Each row is a point on a landscape with many valleys, with its height.
From any point a ball rolls to the lowest of the 6 points nearest to it. It stops when none of these is lower. Distance is the straight distance between rows; heights are no part of it.
J403 (h 383): [-13  17  34  30 -18  -6  28  -1  25 -39  18  42  16  34  -5  37  39   9
 -22 -17 -20  63  16]
J781 (h 256): [ -6  -3  44  -7 -15 -11 -32  -1 -26 -20 -37   5 -17  19  -3  19  16 -10
  11 -28 -26  -3  19]
J133 (h 406): [-12   3  46  17 -20 -36  12  -4  -4 -36 -15  26  -7  32  -3  31  33  -7
  -1 -32 -47  35  23]
J689 (h 396): [ 13 -12 -53  32  43  21  16  -2   8  42  13 -32  15 -50   7 -20 -25   6
  -7  12   6 -27 -42]
J52 (h 527): [  4 -20   6 -27 -14   2 -56  -2 -25 -14 -12 -22 -30   9  14 -15 -29  -3
  25  -6   4 -35  13]
J35 (h 668): [-18  42   6  19  -6  45  47  20  45  -9  25  49  43  11 -29  27  33  15
 -52  12  29  71   7]
J212 (h 475): [  4  -7  36 -14  -9   2 -25   6 -21 -12 -23   6 -10  13  -9  14   3 -12
  13  -4   6  -5   2]
J482 (h 183): [-11 -12  24 -31 -26 -13 -75 -12 -37 -30 -38  -5 -31  26  24  -7   7  -5
  18 -41 -29 -43  45]
J890 (h 512): [ -5   9  46  15  -9 -21  18   1  -3 -34 -12  31  -6  30  -4  34  36  -1
  -7 -25 -28  41  21]
J711 (h 401): [ 14 -15 -32 -17   2   4 -34  -9 -13   9  13 -45 -18 -13  17 -18 -44   4
  29  16   4 -39 -11]
J706 (h 395): [  2 -19 -21 -49  -8 -28 -79 -12 -26  -9   7 -40 -59  18  51 -39 -36  12
  34   4   7 -61  32]
J247 (h 659): [ 17 -12 -46  40  56  27  26   3  19  52   8 -21  24 -49   2 -27 -21   5
 -20  11  14 -20 -50]
J290 (h 693): [-31  -9  39   5 -49 -61  20 -20  -7 -45 -20  27   2  44   3  20  33 -19
  14 -37 -72  30  36]
J469 (h 226): [ 17 -20 -34   6  18  11  10  -3   2  29   8 -27  17 -28  -3 -10 -26  -5
   8  22  10 -19 -41]
J789 (h 260): [ 15 -16 -21  -8  12  10  -1  -5  -3  19   4 -18  18 -21  -8  -7 -23  -1
  19  28  17 -17 -34]
J45 (h 630): [-41  -4  35  -5 -54 -68  13 -26 -17 -39 -24  22  -1  39   9  17  35 -23
  17 -37 -81  24  35]
J703 (h 320): [  2  19  32   4   2   9  24   9   9 -15   7  28   9  15 -19  32  29   0
 -14  -2  16  39   9]
J645 (h 240): [ 17 -17 -42   0  12  11 -14  -9  -6  20  13 -47  -2 -27  11 -14 -45   0
  18  13   3 -32 -25]
J910 (h 228): [ 15  -9 -54   8  18   6 -17 -10  -4  26  24 -50 -18 -34  19 -20 -46   7
  16  12  -3 -45 -21]
J664 (h 341): [  9 -14 -27 -26  -5 -10 -51 -11 -16   8  13 -52 -43   1  35 -28 -47  12
  32   9   4 -50  11]
J91 (h 682): [-39  -2  37  13 -56 -64  25 -23  -5 -46 -14  39   6  45   7  20  27 -20
   8 -32 -72  43  34]
J633 (h 428): [-22  -1  40  23 -40 -45  30 -13   5 -48  -3  42   7  41   4  23  31 -12
  -2 -26 -59  50  24]
J832 (h 408): [-27  -7  41  -4 -36 -52 -11 -22 -20 -37 -40   7 -12  34   7  21  34 -13
  13 -38 -74  11  34]
J224 (h 434): [-10   5  45  20 -22 -35  22  -6  -2 -45  -9  32  -2  36  -1  32  40  -7
  -5 -25 -45  42  23]
J608 (h 334): [ -2  26  19   3  -5  25  41  16  27  -8  19  40  27   9 -26  23  30   4
 -25  15  31  48   3]
J189 (h 420): [  9 -18 -16 -27  -5  -1 -51  -8 -25  -4   2 -35 -28   4  17 -22 -40   3
  27   6   3 -39   5]
J29 (h 647): [  6 -16  14 -19  -9   6 -43   3 -28  -8 -17  -9 -13  13   0  -5 -13  -8
  25   0   8 -20   2]
J868 (h 566): [-21  46   0  15 -14  55  54  19  45  -2  26  51  54   7 -30  23  33  15
 -55  22  30  73   8]
J776 (h 241): [ -7   4  45   2 -12 -21 -15   1 -23 -24 -29  11 -12  27  -1  27  26  -9
   4 -27 -22  11  22]
J723 (h 333): [ 10 -10   5 -22  -1  10 -12   4 -10   3  -5  -9   4  -4 -20   1 -11  -6
  17  13  23  -6 -19]
J813 (h 297): [ 14   0 -63  23  38  12 -16   0  -7  42  27 -55 -33 -49  22 -26 -46   8
   8  -5  -3 -51 -19]
J359 (h 483): [  5  17  -8  -8   5  27  57  14  31  20  14  23  46 -15 -29  -7  14   0
 -25  35  43  31 -16]
J97 (h 319): [  8 -11 -34 -28  -2 -24 -58 -15 -20   9  17 -55 -56  -1  47 -32 -45  16
  29  12  -4 -57  16]
J930 (h 278): [  7   7  36  -5   0  -3   9  13  -5 -12 -10  20   1  16 -18  31  24  -6
  -2  -8  11  23   3]
J878 (h 283): [ 12 -19  -8 -19  -2   6 -18  -2 -11   6  -1 -18   7  -7 -11  -4 -22  -6
  17  20  13 -17 -20]
J644 (h 371): [ 11   5 -13  -9  14  16  50   8  28  20   7  16  40 -13 -25  -6   5  -1
 -10  36  39  18 -26]
J758 (h 327): [ 15   3 -32   7  29  14  56   8  37  41   4   2  46 -26 -18 -21  -3   5
 -26  37  23  11 -43]
J130 (h 532): [  8   2   3 -18   7  11  25   7  11  10   3  12  25  -8 -29   5   7  -7
  -3  26  38  16 -22]
J421 (h 703): [-52  -8  33 -13 -71 -75  12 -28 -23 -44 -22  23   3  47   5  17  34 -27
  19 -39 -82  26  43]
J134 (h 344): [ -9  28  30  26 -10   7  32  11  24 -25  21  41  17  28 -12  38  42  11
 -29  -9  -3  60  12]
J476 (h 223): [ 16  -9 -57  64  70  37  19  12  13  64  10 -17   3 -65   3 -38 -30  12
 -32  -3  23 -33 -46]
J660 (h 116): [ 20 -14 -45  15  27  16   6  -5   3  28  10 -36  13 -38   4 -11 -34   0
   2  16   5 -29 -38]
J745 (h 372): [  2  -3  32 -17  -7   6 -13   8 -14 -10 -22  10  -3   8 -19  18   9 -12
  11  -5  10   3   0]
J138 (h 88): [-11 -10  15 -37 -24 -10 -81 -10 -35 -28 -31 -10 -40  25  34 -23  -5   0
  24 -32 -13 -51  43]
J603 (h 169): [ 16  -5 -61  65  72  38   5  13   7  64  17  -6 -15 -71   0 -45 -39  19
 -29 -10  34 -40 -34]
J729 (h 525): [ -1 -11  25 -22 -16  -1 -57   3 -34 -19 -30  -6 -26  17   8  -1  -7  -7
  19 -16  -1 -26  17]
J496 (h 539): [-19  44  -7   8 -11  54  57  23  46   4  25  47  51  -3 -35  12  29   8
 -52  24  36  61   3]
J249 (h 662): [  6  14   2 -14   9  19  44  13  21  11   8  23  35  -7 -29   3  15  -3
 -14  31  40  26 -15]
J985 (h 464): [ 18 -13 -43  23  41  16  29   1  19  45   9 -21  31 -38  -1 -18 -18   9
 -10  26  14 -17 -49]
J553 (h 697): [ 17 -14 -51  57  66  34  27  11  20  66   6 -17  17 -59   2 -33 -19  10
 -29   4  15 -27 -51]
J642 (h 440): [ 18  -4 -40  36  54  20  46   5  33  57   2  -7  39 -43  -2 -29  -8   8
 -33  21  17  -8 -55]
J640 (h 219): [-12 -11  27 -21 -24 -10 -66  -5 -36 -27 -41  -5 -22  26  20   1  11  -4
  16 -38 -31 -29  39]
J165 (h 304): [ 14 -20  -8 -18  -1  10 -27  -8 -13   5  -1 -22   0  -6  -1  -5 -28  -1
  24  18  11 -20 -20]
J606 (h 279): [ 17  -7  -8 -15   7  11  23   3  10  13   6   2  27 -17 -25  -1  -4  -5
   6  30  33   0 -28]
J982 (h 352): [  8  -9 -36 -17   2  -9 -40 -14 -17  13  20 -54 -42 -12  29 -27 -49   8
  27  12  -3 -51   1]
J637 (h 239): [ -3  29   4  -5   0  32  50  15  33   3  18  38  37  -4 -30  18  21   3
 -35  24  39  45   0]
J474 (h 454): [ -9  13  39  22 -15 -15  25  -1  13 -39   8  39   5  32  -3  34  37   1
 -14 -19 -23  50  23]
J521 (h 523): [-16  33  16  28 -17  32  39   7  36 -21  34  48  34  24 -18  40  36  14
 -47   6   9  76  11]
J736 (h 548): [-23   0  41  14 -39 -52  22 -13  -5 -45 -18  26  -2  35   5  24  35 -13
   3 -34 -57  38  31]
J176 (h 220): [  3   5  42  -2  -4  -2 -11   9 -17 -17 -26  13 -12  16 -10  24  25  -6
   6 -14  -1  15  11]
J855 (h 248): [ 10   1 -61  10  27   8 -22  -8  -8  32  25 -57 -36 -37  27 -22 -48  12
  14   2  -7 -51  -6]
J680 (h 731): [-41  -7  36  -3 -59 -69  21 -30 -12 -45 -21  29   1  41  12  15  33 -25
  10 -39 -75  33  39]
J219 (h 541): [  3 -11 -33 -42   1 -41 -73 -18 -22  12  14 -53 -72  11  62 -39 -36  20
  31   9   4 -68  30]
J605 (h 362): [  3 -20 -17 -36 -10  -5 -58 -15 -21  -7   8 -40 -36   8  30 -30 -39   4
  33   4   1 -45  16]
J952 (h 675): [ 10   2  23 -19  -3   7  -2   7  -9  -4  -9  10   1   6 -22  15   8  -6
  10   8  24   9  -6]
J873 (h 407): [ -4  17  39   8  -3  -5  22   6   7 -28   5  30   1  21  -9  32  39   1
  -8 -16  -2  40  11]
J93 (h 332): [ 11 -12   5 -21  -5   8 -22   0 -17   1  -8 -11  -3   3 -10   1 -21  -7
  25  10  13 -15 -13]
J386 (h 355): [  6  10  31  -7  -2   6  12  13  -1  -8  -5  19   3   6 -22  27  19  -7
  -4   2  21  25   1]
J576 (h 394): [ 13  -7 -63  45  52  23   6   6   4  51  18 -30 -12 -58  12 -28 -39   6
  -9 -12   8 -46 -34]
J337 (h 564): [ 10  -5  24 -19  -6   6 -15   6 -19  -7 -13   3  -3   7 -16  12   1  -7
  13   5  17   2  -4]
J406 (h 267): [ -1   7  43   3  -7  -8   4   6  -3 -23 -16  20  -7  24 -11  31  28  -2
   0 -18  -5  26  12]
J900 (h 528): [ -3  -6  31 -14 -14   1 -47   4 -33 -17 -30   1 -13  20  -2  13   2 -10
  19 -17   0 -11   8]
J783 (h 348): [  2 -15 -22 -42  -3 -25 -70 -17 -19   0  11 -44 -54   6  50 -39 -41  13
  31   7   1 -57  27]
J939 (h 800): [  6   7  16 -16   0   7  15  14   6   1   0  18  12   0 -27  16  14  -5
   0  16  29  16  -9]
J149 (h 380): [  3  14  20  -9  -2  13  28  12  14  -2   9  32  16   0 -27  24  24  -1
 -13   9  30  30  -1]
J504 (h 581): [ 16  -5 -59  56  60  35   2   9   1  57  15 -25 -12 -68   3 -37 -33  10
 -18 -10  13 -44 -35]
J365 (h 280): [ -8   1  47  11 -11 -25   3  -2 -10 -33 -25  15 -10  26  -4  30  34  -5
   3 -29 -37  31  19]
J472 (h 208): [ 18 -12 -51  13  22  14  -5  -4  -2  31  16 -43  -1 -37   9 -20 -37   4
  11  12   1 -29 -32]
J547 (h 291): [  4   1 -50 -15  13 -13 -42 -12 -14  26  24 -67 -54 -19  44 -25 -44  16
  22   5  -7 -65  10]
J173 (h 607): [-16  37   2   9 -11  40  56  19  42   2  25  45  44   1 -32  16  27   6
 -49  28  38  56   4]
J906 (h 416): [-16   4  36  28 -28 -29  33  -4  15 -47   7  38   8  37  -4  29  38  -1
 -13 -23 -45  60  19]
J395 (h 250): [ -2   6  49   7  -9 -16  -5   4 -11 -24 -23  18 -10  25  -9  34  29  -6
   5 -23 -19  22  16]
J31 (h 313): [-10 -14  16 -35 -19  -2 -77  -5 -34 -22 -21 -11 -38  24  26 -18 -15  -2
  23 -22  -3 -44  35]
J756 (h 284): [ 17  -6 -19  -2  19  13  37   3  18  27   5  -1  35 -23 -20  -7  -2  -2
  -1  32  24   5 -38]
J717 (h 314): [  5  13 -17   0  13  21  66  11  43  28  11  16  50 -22 -28 -18   6   0
 -26  43  32  21 -31]
J882 (h 634): [ -9  29  -2  -2  -1  41  55  21  40   4  20  41  47  -5 -29   8  22   3
 -33  29  39  47  -3]
J99 (h 243): [ 18 -12 -53  29  37  19   5  -2   3  40  18 -37   0 -48  13 -21 -35  -1
  -1   4   1 -40 -37]
J879 (h 491): [-13  37  -7   4  -2  42  63  23  50  11  23  40  57  -4 -31   1  20   7
 -47  34  42  59  -1]
J852 (h 544): [  1 -16 -22 -55  -8 -49 -81 -21 -25  -2   8 -39 -70  17  62 -44 -31  20
  34   1   2 -69  43]
J522 (h 326): [  0  23  26  11  -1  16  34  14  23 -13  15  35  20  11 -23  30  37   5
 -28   8  24  48   7]
J716 (h 302): [ 16  -8 -35   7  28  11  37   3  25  39   6 -12  38 -37  -9 -17  -6   0
 -11  37  19   0 -46]
J831 (h 287): [-17  -2  42  -7 -21 -29 -34 -11 -29 -29 -48   0 -16  25  11  20  29 -10
   9 -38 -50  -8  32]
J720 (h 551): [-28   1  45   9 -40 -53  12 -18 -11 -40 -27  22  -7  37   5  25  35 -17
  10 -37 -71  27  32]
J821 (h 148): [  2   0  43 -10  -5  -3 -19   6 -22 -19 -26  11 -10  12 -15  23  10 -11
  11 -12   3   3   6]
J782 (h 387): [ -3  29 -19  -4   7  34  70  21  50  23  14  33  56 -16 -29 -17  15   1
 -40  42  44  44 -15]
J691 (h 405): [ 15   1 -68  35  48  20  -7   5  -4  46  26 -44 -26 -59  17 -27 -44   8
   0  -8   0 -51 -22]
J526 (h 315): [ -5 -20   1 -45 -22 -18 -85 -10 -32 -22 -15 -21 -47  26  39 -33 -20   6
  25 -16  -2 -57  40]
J250 (h 402): [  0 -15  -7 -41 -14 -11 -67  -9 -23 -14  -4 -31 -41  13  33 -33 -35   5
  34  -4   5 -50  26]
J55 (h 507): [ 18  -8 -47  44  54  25  40   6  28  59   2 -12  31 -46  -5 -30 -14  10
 -32  15  15 -16 -53]

For each start below, name the point where the ball stops.
J189 -> J660
J219 -> J660
J403 -> J821
J149 -> J821
J605 -> J660
J29 -> J660
J290 -> J821
J474 -> J821

Call two points neighbours if one is among the 6 nearest of the other. Go from one point of each pair to the other, from neighbour to neighbour, staying as low as possible. Name the highest point that can't be avoided.
J660 / J603 -> J576
J138 / J821 -> J781
J138 / J637 -> J522
